Each row is a point on a landscape with many valleys, with its height.
From any point a ball rolls to the lowest of the 2 points nearest to it. It stops when none of these is lower. Distance is the straight distance between rows; heights are no part of it.
K661 height 4.23: [127 146 158 104 122 190  98 126 122 169  86 105 156 137  58 132 142 126
 167 170 114 205 113 113  98  82 162 103 130 109  98  87 135 110 105 152
 157  78 171 104 123 123 122 205 178 107  72 164 135 194 107 155 110 121
 139 157 118  55 178 143 100 114]
K609 height 3.63: [104 104 120  67  96 112 126 194  68 130 213 120 102 126 138 112 176 117
 154  84 125 135 143 111 179  63 178 149 123 105  90  96 144 116  91  58
 180 123 140 133 129 102 113 120 147  98  78 158  57 167 178  79 117  59
 111 192 167  90 149 112  97 126]
K725 height 5.80: [122 122 136 189 112  58 117 121 130 119 174 139 107  98 138 123  85 126
  97 106 201 102 138 104 134 168  84 105 112 116 170 157  64 120 126 104
  99 170  55 224 100 141 147  76 139 162 177  90 155  84 101 136 159 122
  77 127 180 162  94 138 125 122]
K840 height 4.93: [129 160 134 160 158 177  87 120 120 137 142 137 114 129  64 169 102 158
 132 148 108 173 151 145  76  96 139 115 175 127 150 118 189 139 136 146
 134 140 155 134 108 142 178 147 116 186 115 181 140 154  86  90 149 132
 128 128 118  89 131 153 131 149]
K956 height 5.21: [157 173 111  96 174 160 116 160 116 117 134 122  80 162 111 134 131 142
 131 175 126 133 147 147 121 143 127 129 178  98  94 101  94 138 153 145
 107 131 147 105 123 134 128 157 124 171  87 143 110 145 119 148 126 173
 164  67 136 109 149 141 151 101]
K318 height 5.85: [112 112 119 113  90 123 128 116 142 157 138 103 193 111 152 111 158  96
 142  99 118 107 103 118 171 126  84 103  91 131 103 143 136 135  84 114
 154 120 166 120 146 107 138 131 139  68  81  83 109 115 120 114 143  93
  98 163 122 147 140  86 125 122]
K472 height 3.08: [147 152  49  33 110 150 153 136 101 170 122  77  96 129 108 107 166 129
 163 115 116 110 111 105 140 130  98 157 157  92  78  54 108 174 130 172
 128  92 152 115 132 126 130 146 130  65 112  97  97 139 131 115 115  98
 170 145 146  98 165 127  96 108]
K953 height 2.31: [118 185 136 109 164 149 122 185  87 134 147 110  97 116 100 110 172 155
 123 122 108 142 127 120 110 114 159 169 144 133 169  99 100 147 140 149
 131 113 112 136 111 125 119 125 134  86 137 138 125 135 154 100 100 131
 153 115 116 138  91  91 131 146]
K849 height 5.28: [109 150  99  72  90  62 134 132  86 121 150 115 110 142 134 103 117 143
 126 124  93  74 136  84 128 156 109 138 141 162 113 113 107 183 116 143
 114 169  73 161 143 143  99 109 148 158 164  75 156  89 151  76 123 153
 154  67 126 132  96 132 157 145]
K425 height 5.07: [127 173 119 133 165 144  91 147  98 115 156 123  75 154  82 153 107 154
 135 167 140 132 162 144 101  98 148 149 173 106 134 122 129 124 127 147
 112 142 139 117 110 149 124 139  86 179  94 165 105 145  89  79 151 149
 151  95 131  85 137 173 150 167]
K924 height 2.74: [129 165  63  76 104 127 136 166  95 171 144  81 158 117 136  96 170 108
 128 102  95 109 114 138 134 133  85 119 152 114 116  75 129 173 143 137
 158 115 146 127 136 146 114 162 125 105  99  63 118  98 124  95 135 107
 158 102 139 120 141 105 136 132]
K363 height 6.20: [103  67 141 126  80  74 177  80  93 120 121 143 135 126 192  88  81 141
 117 154 133 103 129 110 165 133 125 125 111 160 112 196  60 108  98 126
  87 148 118 126 174 128  83 125  97 136 116  69 120 114 129 139 128 181
 138 119 152 161 141 121 128 161]
K67 height 3.88: [142 120 140  97 135 115 129 113 124 103 111 146 131 156 133 160 129 151
 143 145 167  99 130 106  71 157  67 112 118 149  98 101 174 159 164 135
 107 161  98 166 139 126 130 171 149 128 127 131 193 106 133 159 172 162
 159  80 111 151 116 235 151  89]
K479 height 1.51: [ 96 106 161 102  93  75 148 164 107  91 159 135 126 119 183 140 178 100
 103 118 104 112 125  97 130 106 189 170  72 147 144 194 136  90 105  73
 173 129 121 114 126 104  82 100 120  89 158 155 101 134 157 154 108 127
  97 179 129 145 100  83  95 150]
K140 height 2.42: [ 86 109 157 122  88  88 137 169  84 124 183 154  98 108 148 106 122 143
 100 101  85 138 149 119 154 104 183 182 100 184 163 178 130 106 103 115
 179 120 119 140 130 162  98 126  96 118 166 181  95 138 149  69 124 123
  96 180 179 107  87  41 102 206]
K595 height 6.25: [116 136 144  64 136 142 156 130  83  91 143 117 130 122 180 106 117 125
 165 185 131 108 128 120 133 136  84 175 109 161 110 115  85 151 132  86
  91  54 143  72 156 116  99 134 121  98  95  83 152 127 107 163 114 158
 154 134 117 138 125  98  93  97]
K734 height 2.29: [147  84 146 175 125 103 120 100 149  73 133 197 147 116 136 141  82 172
 110  87  50 141 134 114  90 148 148 127 154 125 159 174 142  99 108 151
 104 160 124 147 173 124 133 110  80 217 132 144 116 128 116 115 135 165
 123 119 133 135 132  98 107 195]
K496 height 4.77: [163 140 110 169 149 188  95 114 142 129  86 150 147 133  80 162 132 124
 112 122 116 196 115 139  45  99 153 121 152 120 138 113 184 131 173 158
 143 141 152 153 102 118 176 175 167 160 113 220 174 107 113 108 144 118
 151 126  74  79 141 169 157 147]
K473 height 3.09: [104 117 155  69  90 108 144 193  72 134 137 103  97  95 118  87 116 145
 116  93  90 120 143 102 177 122 150 161 121 193 120 138 162 126  97  79
 162 103 165 127 139 108  86 138 109 101 148 134 126 101 179  60 154 117
  89 178 148  98  76  73  85 141]
K22 height 5.47: [112 147  98 132 126 205 100 135 141 183 106  92 129 114  91 128 150 114
 158 105 138 167 119 141 105  98 183 139 136 148 150  81 155 152 116 145
 150  79 141  85 122 106 130 173 160  69 117 136 109 174 132 112 124 125
 134 177 119  91 153  93 125 150]
K698 height 3.37: [162 154  60  44 123 141 171 163 115 153  94 103 105 140 141 116 155 130
 125 141 162 112  91 137  99 143  77 110 159  86  48  55  71 170 179 184
 118 100 145 142 125 140 117 138 139  89 133 108 116 126 144 141 106 130
 175 113 125 119 189 169 133 113]
K872 height 3.52: [143 135  97 140 144 152 147 123 179 158  65 115 166 175 134 159 136  49
 110 152 124 140 133 214 125 125 118  86 138 149  80 109 163 149 157 153
 180 110 137 106 148 146 121 163 133 115 136 123 117 118 141 160 108 119
 187 111 115  86 176 154 156 104]
K399 height 4.79: [135 136 138 213 146 192 111  72 182 156 136 126 154 114  85 180 112  93
 163 111 119 159 130 159  82  97 168 109 143 122 179 153 150  95 140 142
 149 109 158 142 116  96 194 124 143 129 161 192 136 173 101 153 145 124
 145 150  85 102 143  97 125 142]
K532 height 5.15: [113 103 104  62  92  78 140 141 104 144  87 128 137 125 139  94 139 141
 119  83  96  81  93 120 123 162 105 150 127 170 103  94 163 171 120 161
 124 151  85 135 158 118  83 129 119 119 149  94 178  80 177  88 132 163
 127 106 138 149  81 130 137 153]
K704 height 5.86: [134 152 114 176  68 154 114 114 121 146 160 127 165  93 114 146 120  99
 126 101 120 113 126 127 135 117  84  90 112 110 158 140 155 152 140 147
 157 147 154 211 148 138 173 143  96 141 144 113 138  89  74 106 205 104
 143 137 124 153 108 123 156 130]
K822 height 1.69: [ 93 108  96 206 118  67 151  81 157 104  69 147 134 140 174 118  87 137
  95 139 122  98 152 147 178 126 114  88 168 130 125 183 104 143 158  98
  54 195  72 122 133 146 156  80 117 215 145 130 128 104 127 150 143 191
 119  63 142 167 127 183 115 161]
K28 height 2.68: [107 182 149 130 204 116  77 151 140 141  79 146 109 177  87 142 117 124
  67 148  86 144 122 161 114 125 155 149 177 128 111 110 151 109 176 154
 152 151  95 108  64 149 110 106 171 152 130 169 139 125 147 134  81 117
 147  51 103  99 103 142 140  80]
K369 height 6.39: [105  42 128  92 130  52 149  92 119 140 105 122 103 141 185 104  96 148
 114 173 179  99 106 136 185 177 156 136 106 161  75 192  89  95 107 133
  96 193 104  81 101 162 108  88 136 134 144 107 131 179 174 156  82 129
  90 120 111 150 122 144 153 112]
K748 height 5.61: [136 151 148 143 126 167 121 137 150 152 140 108 148 120 109 136 186 113
 162 101 117 139 115 130 123  92 174 139  93 114 184 129 153 101 123 116
 132  70 119 105  87  87 133 127 137  81 126 157  95 157 143 124 118 104
 119 183 126 120 132  96 124 139]
K80 height 6.12: [120 148 161 143 110 106 124 147 121 108 159 113 121 108 132 102 186 102
 102 127 159 114 120 101 123 140 129 152  87 112 157 140  67 115 154 136
 117 113 112 181 103 116 122  96 126  97 159 123 156  99 140 141 111 130
 103 119 103 173  79 111 163 112]
K181 height 2.49: [118 129 155 149 163 158 153 110 135  91 203 181 114 143 128 160  92 165
 129 153 100 162 133 123 129  99 192 182 108 137 151 171 134  58 104 123
 144 135  91  77 149 144  90 127  77 138 134 139  98 190 121 147 117 165
 115 131 158 106 152 105 103 170]
K100 height 2.38: [153 191  54 124 101 139 125 144 107 170 131  86 117 124  95 115 157 115
  99 101 120 123 137 140 111 117 102 130 174 110 130 102 106 189 150 154
 119 137 114 186 117 126 133 133 132 130 131  94 133  93 125  68 142 120
 146 101 129 115 123 121 159 134]
K208 height 4.06: [141 136 112 101 155 117 122 106 140 114  74 126 168 161 134 146 156 133
  94 155 162 110 104 144  69 155 104  78 128 103  68  74 147 154 152 177
 121 147 121 148 122 130 138 133 137 130  76 135 160 112 120 164 158 146
 153 103  87 127 164 213 175  96]
K131 height 5.68: [114 138 100 196  97  89 123 104 173  81 169 153  79 119 173 139  66 115
 110 121 163 108 174 111 118 132  96 140 145 108 145 159  76  91 159 128
  88 169  45 196 113 138 136  64 121 180 163 118 127  77  68 141 166 150
  90  98 145 146 106 158 123 149]
K762 height 6.48: [114  66 131  62 150  71 125 153 124 121 115 123 105 143 140  96 131 143
 144 119 160  80 123 131 164 159 172 141 106 155  77 119 107 111  96 112
 139 186 109  83 113 135 119  55 144 104 119 142 111 171 176 135 103 105
  77 145  94 138 124 134 145  88]
K760 height 6.09: [111  75 142 174  94  69 158  83 124 123 116 167 142 106 155 101  92 142
 111  87 118 100 113 124 165 147 121  98 109 122 148 193  96  96 105 135
  98 185 131 162 152 126 134  99  86 172 127  87  83 108 122 129 147 166
 127 143 160 166 125 125 134 160]
K862 height 4.47: [173 129 119  66 132 149 156 123 106 138 141 117 110 131  91 132 118 163
 182 156 169 102 124  98 131 163  40 140 138 106 114  84 122 161 115 139
 124 123 149 118 154 127 138 150 126 113 139  90 150 143 117 133 162  98
 164 135 148 141 133 169 133  71]
K842 height 6.32: [161 165 133 150 105 154 132 148 101 162 154  54 115 109  88 131 176 108
 139 139 183 134 124  89 147 108 107 106  88  72 152 108  58 127 133 145
 107  99 163 193 133 130 129 136 138  72 160 103 136 124 132 137 137  70
 119 169 118 158 113 111 130  88]
K146 height 2.56: [115 104 151 171 107 102 155  81 145 115  92 121 137  69 195 110  59 120
 113 118 164 102 140 143 182 156  98  99 118 125 145 158 106 161 146  91
  63 100 119 137 156 155 141 123 159 146 149  54 154  64 100 179 156 154
 131  96 175 175  65 124 108 124]
K172 height 5.97: [124  99 150 191  85 105 126 119 156 132 119 141 151  80 129 116  90 100
 103  78 122  88 108 128 163 155  83 101 111 115 166 169 111 124 128 138
 125 162 134 194 136 136 161 104 101 152 179 121 133  85  93 142 183 130
 125 127 155 175  77 118 139 128]
K450 height 1.13: [ 89  92 116 173 134  59 121  89 140 115  40 155 147 183 148 117  78 147
  89 124 104  95 120 153 149 143 122  76 141 156 101 157 149  99 133 129
  87 217  93 107 116 165 158  98 136 208 124 139 140 127 118 141 129 171
 105  76 125 145 105 187 134 129]
K460 height 5.92: [140 127 137 162 148 107 109 122 158 123 137 104  95  81 137 135 117 114
 113 119 247  98 134 115 120 164  87 104 113  77 158 122  67 134 141 115
  80 121  73 199 111 126 138  66 179 133 170  95 180 101 121 152 128 111
  86 142 157 156  88 136 159  62]
K189 height 4.90: [150  95  97 116 100 114 129 125 131 162  94 132 135 116  88 130 141 153
 173  70  99 114 102 109 143 130 110 128 117 153 115 106 207 172  88 131
 133 177 150 121 159 165 131 153 109  91 157 107 134 111 182  63 166  88
 125 141 144 122 106 135 132 135]
K442 height 2.04: [109 109 158 127 159 149 169 121 108  84 178 173  99 153 146 145  97 164
 187 219 146 150 143 104 150 117 152 157  73 151 131 173  94  59  89 107
 139 133 120  87 152 140  80 144  92 128 116 112  99 172 115 159 119 132
 127 145 146 110 150 119 101 133]
K125 height 4.80: [143 152 166 151 176 193 123 151 140 144 128  97  99 131  84 136 115 133
 157 154 175 139 141 125 143 139 103 133 113 131 157 125 116 130 142 109
 117 121 141 144 107 129 153 117 126 125 176 125 161 140 135 132 138 104
 105 109 130 151  98 123 148  84]
K635 height 3.27: [156 160  91 105 178 174 124 156 151 160  78 107 124 164 141 147 143  79
  95 156 138 135 135 180 145 132 135 116 135 128  84  99 106 156 185 145
 161 106 148  89  90 158 139 155 142  90 155 144 112 164 140 180  86 102
 171  99 132 125 184 137 123  71]
K489 height 2.90: [153 125 176 177 169 151 129 116 158  83 150 179 132 145 127 158 130 141
 120 148  89 136 136 131  98 120 168 161 117 139 164 171 142  56 126 110
 141 125 130 108 120 141 120 114  92 159 135 157 106 165 106 178  92 179
 127 125 110 147 122 105 105 145]
K477 height 5.45: [151 165 165 129 177 138 121 126 152  84  92 137 121 168 149 133 119 121
  54 187 106 118 151 171 113 118  90 109 151 140  93 129 126 100 167 125
 134 121 151 134 121 152  99 153 158 184  93 138 164 115 112 172 100 169
 157  55 124 117 138 167 132  56]
K900 height 3.21: [ 92  84 132  99 143  78 155 103 146 102 117 115 141 111 225 104 134 128
  84 131 186  86 111 123 141 158 103 112 106 113 122 136 104 135 112 103
  85 139 140  84 116 112 129  79 143  86 102  63 115 142 131 206  73 155
 106 128 126 186 134 146 130 113]
K126 height 2.85: [108 135 114 142 105  84 112 155 104 136 185 126 100 114 107 117 158 146
  88  92  91 121 143 144 163 113 159 180 127 140 163 156 118 113 103 105
 167 165 113 123 112 168  83 113 102 126 145 139  44 127 132  99 103 114
  81 138 168 108  94  44  98 179]
K373 height 5.56: [166 148 149 149 150 168 103  87 154  85  94 171 149 163 115 142 107 139
  78 142  90 149 145 152  69 110  95  98 154 124 110 128 186 108 140 102
 147 142 163 148 137 130 143 171 132 200 102 168 168 107  98 150 137 160
 140  72 105 102 138 188 148 114]
K750 height 3.13: [127 155 100 170 126  83  97 144 100 141 179 127 104 130  72 128 155 128
 105  91 106 113 127 143 136 130 118 162 152  98 141 130  95 126 124 138
 109 175  90 159 117 159 127  71  98 138 132 120  69 122 113  74 116 119
  99 137 135 127 120  97 138 149]
K659 height 3.77: [134 113 101 160 119 113 132  87 175 146  46 138 168 147 133 146 134 101
 113 113 108 122 105 182 102 133 110  83 128 160 103 119 209 149 138 159
 156 166 111 117 136 144 157 138 132 135 136 111 152  99 125 140 156 139
 141 112 111 111 158 168 144 134]
K436 height 5.41: [114 152 123 106 114  91 122 138 110 120 155 142  81 171 120 128 111 159
 138 155 133 133 162 105 112 149 135 155 148 143 146 152  91 151 122 162
 113 158  62 162 116 123  97  70 136 164 172 120 140 110 144  96 136 159
 149  77  96 127  99 113 156 144]
K844 height 6.06: [123 106  85  64  94  83 158 119  79 112 191 112 149 122 184 121 158 155
 135 127 137  89 101 121 151 132 111 129 132 108  91 127  93 125  84 120
 132 118 139 110 144 135 121 103 138 119  41  94  85 130 109 103  85 114
 135 129 117 144 181 110 123 113]
K702 height 5.34: [137 160 141 125 171 140 165 162 143  77 117 151  94 162 167 142 113 128
 101 164 113 136 155 177 107 132 126 114 166 144 122 117 123 142 172 109
 108 128 106  99 121 126 110 133 114 160 138 135 142 119 143 161  90 190
 159  39 104 128 133 155 148 122]
K439 height 1.49: [114  98 159 116 148 126 185 124 129  50 160 147 154 149 178 139 136 121
 162 172 146 125 130 103 174  96 151 175  65 143 135 164 115  48  86  56
 118 114 126  84 134 110  93 139 100  80 116 137  78 155 130 204  96 124
 117 176 141 140 140 116  85 106]
K352 height 4.58: [113 109 149 146 123 142 127 154 124 136 171 153 127  98 110 116  93 171
 149 106 104 154 140 103 180 126 150 142  93 151 169 146 174 103  88  84
 135  79 181 102 122 127 126 152  97 124 159 144 111 131 142  86 187  91
  91 221 163 112 141  72 107 179]
K32 height 1.73: [124  79 134 166 124  66 100 103 127 104  85 179 124 170 136 125 102 153
 115 122  83 113 122 140 131 146 155 134 143 140 117 186 135  91 117 142
 102 200 101  99 142 142 141  89 117 203 130 149 110 128 146 118 120 162
 112 108 104 131 125 125 146 165]
K847 height 5.95: [104 101 117 113  80  69 147 133 104 132 188  97 190 104 159 113 170 119
 112 117 102  93 115 147 166 135 124 106  99 123 102 138 105 120 117 103
 154 141 165 107 126 136 123 131 113 128  65  99  82  95  80 118 106 111
 114 144 147 169 128  89 115 144]
K726 height 5.74: [140 143 127 127  96 151 104 140 119 174 163 122 161 116  98 140 184  91
 149  86 115 133 108 125 139 118 127 123  99 105 142 124 139 134  97 122
 156 112 157 155 139 109 139 142 133  90 107 113 115 137 141  75 155  76
 113 189 110 126 144 101 142 138]
K422 height 5.65: [179 150 104 158 110 161 120  69 169 107 126 172 130 113 140 170  94 141
 111 121  99 137 164 136  66 108  93  90 159 152 144 124 192 149 145 117
 112 144 168 175 136  99 174 171  82 189 121 166 163  82  79 136 178 143
 155 102 100 116 155 193 136 143]
K430 height 4.64: [142 134 137 110 150 134 135 153 140 139 117  84  82 100 124 113 108 151
 161 140 180 119 139 121 169 164  65 133 125 136 138 120  93 171 115 127
  90 107 127 121 148 125 122 114 128 103 184  62 153  99 129 134 154 106
 139 108 165 145  97 127 142  79]
K177 height 4.12: [140 113 111  77 125 147 134 142 113 187 151 118 132 116  86 120 129 126
 207 114 153 128 129 110 171 115 116 119 114 146  69  82 156 145  89  97
 158 106 174  87 147 103 144 118 120  53 107 139  89 170 162 105 150  52
 123 178 119  96 156 150 118  89]
K138 height 4.17: [101 100 142 165 116 124 125  89 200 162  92 146 167 128 125 146 126  83
 212 126 115 140 107 135 158 115 146 104  94 157 115 113 171 121  86 112
 188  92 167  89 145  94 159 151 144  85 136 139 139 160 133 116 164  93
  81 204 106  80 146  95 123 116]
K517 height 5.22: [128 146 108 117 145 147  94 149  68 108 165 144  82 144  84 129 143 169
 149 125 109 162 133 132  95 121 151 163 165 115 133  96 145 137 109 151
 130 108 119  95 129 127 132 138 128 168  63 130 105 155 117  83 104 156
 149 116 134 107 155 114 135 173]
K863 height 3.90: [140  98 108  88 133 123 100 161 100 161 162 137 124 126  95 115 157  99
 188 102 140 128 123 117 171  89 171 147 121 108  90  77 130 115 104  94
 165 149 123  71 125 125 147 107 153 114  77 147  73 199 174  88 112  65
  94 189 145  98 173 152 148 117]
K272 height 2.16: [101 104 122 192 110  62 136  77 155 117  78 117  95 103 173 102  61 139
 120 140 141 116 157 130 205 137 113 108 127 118 136 175  76 164 139 107
  46 142  69 119 157 151 136 117 144 185 169  83 144 100 145 151 137 189
 112  59 179 157 102 132 118 153]
K925 height 2.87: [137 155 129 180 133 187 130 116 145  97 165 142 141 130 141 157  81 154
  89 120  83 177 154 145  95 103 132  95 195 126 195 144 176 154 141 148
 100 100 141 151 123 121 159 140  93 179 118 143 142 104  77  87 138 143
 183 115 138 113 150  95 113 203]
K878 height 6.23: [152 148 153 162 105 143 112 121 134 135 124  88 141  94 135 123 173  83
 111 133 187 109  98 111 129 127 112 105  88  57 176 142  49 107 140 130
  80 111 133 204 111 132 141 111 137  84 147 103 141 127 115 178  96 100
 117 143 125 194 115 143 130  95]
K57 height 2.45: [146 126 165 194 170 170 125 117 173  85 129 176 127 128 120 163  72 162
 120 135  90 157 170 125  77 129 136 124 163 142 189 170 157  95 140 133
 112 131 142 134 147 102 136 128  84 211 144 186 133 133  90 120 127 171
 142 117 125 120 118 102  91 178]
K256 height 5.03: [135 103  82  53  90  92 110 137  92 152  98 133 140 122 129 107 171 141
 135  73  89 112  79 124 119 167 120 149 116 165  93  86 211 163 110 145
 153 176 117 110 174 131 103 147 127  97  96  95 141 101 176  66 116 107
 129 123 118 108 127 143 124 138]
K625 height 3.61: [146 140  93  64 125 133 148 157 121 126  91  89 164 144 166 117 178 106
  90 131 149 128 106 141  99 134 111 103 128  80  81  70  81 152 169 174
 110  71 142 134 130 117 118 136 135  66  81 131 136 121 142 168  82 144
 136 103  78 150 185 157 129 119]
K670 height 4.31: [155 101 129  94 132 137 153 124 130 170 126 107 117 109 106 117 114 124
 199 162 184  99 115  90 172 160  73 117 104 129  75 109 132 135 100 118
 141 120 175 103 139 135 140 128 119  84 119 120  99 176 123 138 137  55
 100 132 135 141 131 172 125  36]
K792 height 5.55: [106 176 118 169 123  98 119 125 124  87 160 189  82 148 150 144  92 129
 103 147 133 122 176 121  80 148 121 146 155 113 137 144  94 119 165 143
  89 140  70 195 122 103 117  72  99 193 141 128 137  84 118 127 145 165
 129  89  90 158 110 140 155 157]
K870 height 2.78: [157 143  90 146 116 129 107 129  96 158 162  93 111 140  84 132 138 138
 143  97 126 102 135 105 149 138  85 131 153 104 130 114 130 157 110 124
 107 153 125 143 146 152 132 101  95 117 141 103  90 110 128  66 151  98
 130 121 160 145 110 132 150 120]
K453 height 4.22: [148 149  83  90 153 136 106 144 144 144  59 120 130 163 105 128 156 129
 115 141 171 115 105 134  84 151 122 125 161 116  68  52 140 158 184 168
 130 139  88 162  98 113 146 120 142 111 148 148 164 102 143 145 133 111
 136 107 108 137 121 202 177  89]
K757 height 6.02: [145 144 153 124 141 119 105 134 120 127 150  92  77  96 151 105 154 134
 114 123 213 139 133 128 135 149 109 152 123  96 176 125  61 142 149  99
 102 112  84 200 124 122 107  93 170  94 206 104 179  96 151 167 102 106
  96 131 133 154  59  93 134  92]
K815 height 2.89: [ 83  87 147 108 106  74 167  86 124 121 107 125 128  82 237  88  86 127
  86 139 185  92 110 128 164 146 124 141  80 120 131 159  99 130 130 101
  63  91 139  99 159 142 105 107 149 111 128  47 164  88 115 176 103 160
 112 118 167 179  80 112 106 119]
K408 height 3.85: [147 156 121 111 142 176 142 138 146 103 107  94 167 145 138 154 177 112
 116 150 116 150 124 152 107 100 162 112 126 106 111  92  98 132 152 133
 104  59 140  87 101 107 121 167 147  85  88 156 120 152 140 205  74 140
 144 128  93 133 194 125 126 119]
K636 height 0.74: [106 130 164 125  71 105 181 131 130  74 174 141 163 147 200 141 186  86
 104 142 139 124 111  75 158 105 146 178  50 121 170 173 123  81 117  72
 141  99 110 133 126  87  96 141 133  82 132 150  83 143 112 193  73 126
  91 199 126 135 103 106  73 102]
K296 height 4.59: [141 125 141 201 148 171  73  83 162 154 120 146 155 128  63 156 119  88
 150  97 119 213 125 156  53  83 190  91 137 112 163 122 152 102 157 173
 150 106 155 137 100 116 166 165 189 147 125 225 168 181 123 118 134 146
 115 163  72  73 165 146 108 158]
K81 height 4.75: [140 102 154 108 114 142 149 161 125 159 104 132 111 105  85 116 106 160
 185 104 100 151 138 100 175 124 121 131 111 174 140 116 219 142  82 110
 149 107 174  88 159 122 133 184  97  96 170 119 128 121 151  77 179  90
 104 181 141  89 114 115 124 135]
K298 height 6.16: [129 142 124  71 117 121 153 148  81 104 192 109 125 115 164 128 148 147
 148 179 157 106 122  94 126 147 102 162 113 109 113 136  52 116 120 123
 120 116 125 127 146 120 105 122 115 122  90  81 122 120 123 129 105 138
 142 121 102 151 133 116 123 128]
K787 height 3.38: [ 86 101 138  82  93  95 134 193  74 124 181 109 117 114 150 109 161 137
 138  99  92 120 155  94 168  96 177 159 110 151 110 151 174 107  95  45
 149  99 153 115 123 108  70 130 130 112 110 156  75 114 168  83 155  70
 108 195 193  71 133  75  75 137]
K973 height 3.70: [133 100 140 104 153 123 146 106 147 107 107 128 118 128 149 132  73 147
 147 173 191 110 135 119 112 176  72 118 119 148  97 117 116 188 149 131
  94 126 104 132 154 155 126 147 171 149 142  93 196  97 109 181 150 145
 140  77 160 157  88 212 146  60]
K87 height 5.75: [149 157 100 178  98 169 140 103 148 124 113 139 148 116 148 149 103 122
 119 106 108 109 154 138 111 102  76 100 153 127 160 140 163 157 164 145
 103 136 123 184 124 118 176 142 108 147 133 127 166  72  90 114 204 125
 187  94 113 137 135 145 139 128]
K130 height 4.97: [143 149 153 180 170 203 134 111 182 149 105  99 153 116  94 154 140 104
 139 137 130 147 118 163  99 128 130 123 130 132 159 143 135 118 165 120
 140 109 161 105 108  99 157 119 116 109 149 152 150 142 119 163 138 132
 154 112 109 146 126 108 142 111]
K888 height 3.47: [127  81 148 121 172 113 148 113 149 120  90 123 150 138 169 125 125 116
 117 147 184 101 111 145 117 162 109 106 116 130  98 137 124 144 143 132
 101 133 124 101 123 129 140 113 146 121 117  95 150 121 123 175 102 159
 124  90 115 187 120 162 160  78]
K380 height 4.05: [157 157 164 116 139 179 115 121 153 119  90 100 164 160 109 147 153 105
 120 193 112 161 130 147  99  92 118  90 133  86  94  99 121 101 122 132
 140  91 188 111 106 126 128 191 165 125  66 164 140 168  90 194 102 133
 140 123 127  99 192 155 125  79]
K641 height 3.22: [142 160 129 169 117 157 112 136 102  89 209 140 118 108 103 134 105 175
 136 114 107 150 155  95 104 123 132 110 176  97 187 132 159 149 118 163
 143 118 140 177 144 127 143 137  72 169 111 135 101 129  69  55 148 131
 151 146 147 101 145 112 104 196]
K703 height 4.38: [145  97 164 156 141 154 132 102 157 149 158 161 160 119 111 132 104 115
 197 116 104 152 124  94 171  96 137  98 100 132 139 129 165  94  92  91
 160  96 173  82 135 108 163 160 125 155 150 137 124 162 112 117 182  89
  85 205 124  92 174  90 132 157]
K612 height 3.97: [109 114 108 172 121 140 116  81 195 173  65 135 188 127 114 155 134  72
 170 116 121 130 110 165 117 126 136 110 124 178 120 126 180 148 109 157
 185 133 136 122 162 117 162 170 128  93 136 112 146 126 140 134 151 131
 125 173  95 100 156 128 154 134]
K933 height 2.17: [113 107 164 145  87 112 145 133 127 100 164 156 139  90 162 117 124 121
  91  90  69 143 125  97 120 135 183 153  86 149 185 201 108  88 109 125
 192 118 134 137 135 137  84 129  92 131 176 168 122 133 120 151 115 155
 117 167 154 151  82  51  81 184]
K92 height 2.98: [137 177 103 146 168 154 112 162 179 166  49 119 119 176 100 149 120  79
  62 138 100 151 147 179 125 116 127 109 169 105  82 104 136 116 191 148
 159 127 114 132  69 153 115 126 169 117 153 171 131 114 153 138  94  82
 172  68 134 112 132 163 126  87]
K300 height 2.30: [100 126 156 133 186 133  76 160 134 142  66 154 117 159  49 117 149 127
 108 121  90 176 115 155  82 134 196 149 168 136 126 105 171 109 158 155
 175 134  99  92  75 121 124 105 169 132 108 192 148 151 151 126  73 119
 139 107  78 112  87 121 131 152]
K665 height 5.35: [125 147 107  88 133 180 101 143 107 128 135 113 155 112 128 129 159 134
 138  89  93 162 119 133  91 126 147 147 152 140 135  88 158 160 135 148
 145  82 141  85 131 104 115 169 152 118  93 106 136 130 129  74 123 137
 134 138 124  96 154  93 117 185]
K638 height 6.29: [108  46 151 143 152  82 172  73 121 123 110 151 125 152 173 108  76 137
 113 181 151 113 128 147 171 143 161 130 116 145 103 209  66  73 107 134
  93 190 109  91 156 150 103  94 108 159 126  91 107 150 132 181 115 168
 117 117 141 179 141 148 144 139]
K937 height 2.73: [105 153 131  50 129 159 133 174  83 129 164 110 118 115 117 107 147 168
 153 122 127 125 125  85 148 127 135 176 121 131 133 110 137 135  97 104
 149  96 145 104 107 101 126 123 117  77 135 130 119 138 147  92 139 117
 117 158 139 124 102  88  93 126]
K763 height 1.75: [110 124 151 128 169 157 102 153 118 121 110 140  99 122  53  89 155 162
 112  88 125 169 120 139  87 151 193 161 154 140 188 104 147 141 136 167
 140 121  74 120  96 126 141  92 144 110 135 195 117 149 184  76  91 117
 135 133  96 135  83  88 130 162]
K964 height 4.40: [127 142 166 146 132 180  62 123 154 179 112 124 152 122  61 133 132  78
 165 136 124 217  95 132  89  86 203  94 136 116 148  90 143 111 125 156
 167 113 150 104  96 135 140 183 193 147  94 187 163 196 142 102  99 114
 116 162 123  76 166 151 116 120]

For each start below, name the point where the ball stops.
K208: K450
K369: K100
K373: K100
K22: K100
K81: K763
K380: K100
K863: K763

Call two points neighbours if one is among the 2 nearest of the other. Go from one point of each pair to the other, from neighbour to neighbour, staying as low as possible. Name the highest point that can't be avoided.
K450, K100: K750
K450, K636: K489
K450, K763: K130

Two balls start at each pair of points below. Name the first point that both come to, or write -.
K748, K399: K296
K80, K430: K763
K422, K130: K296
K964, K177: -
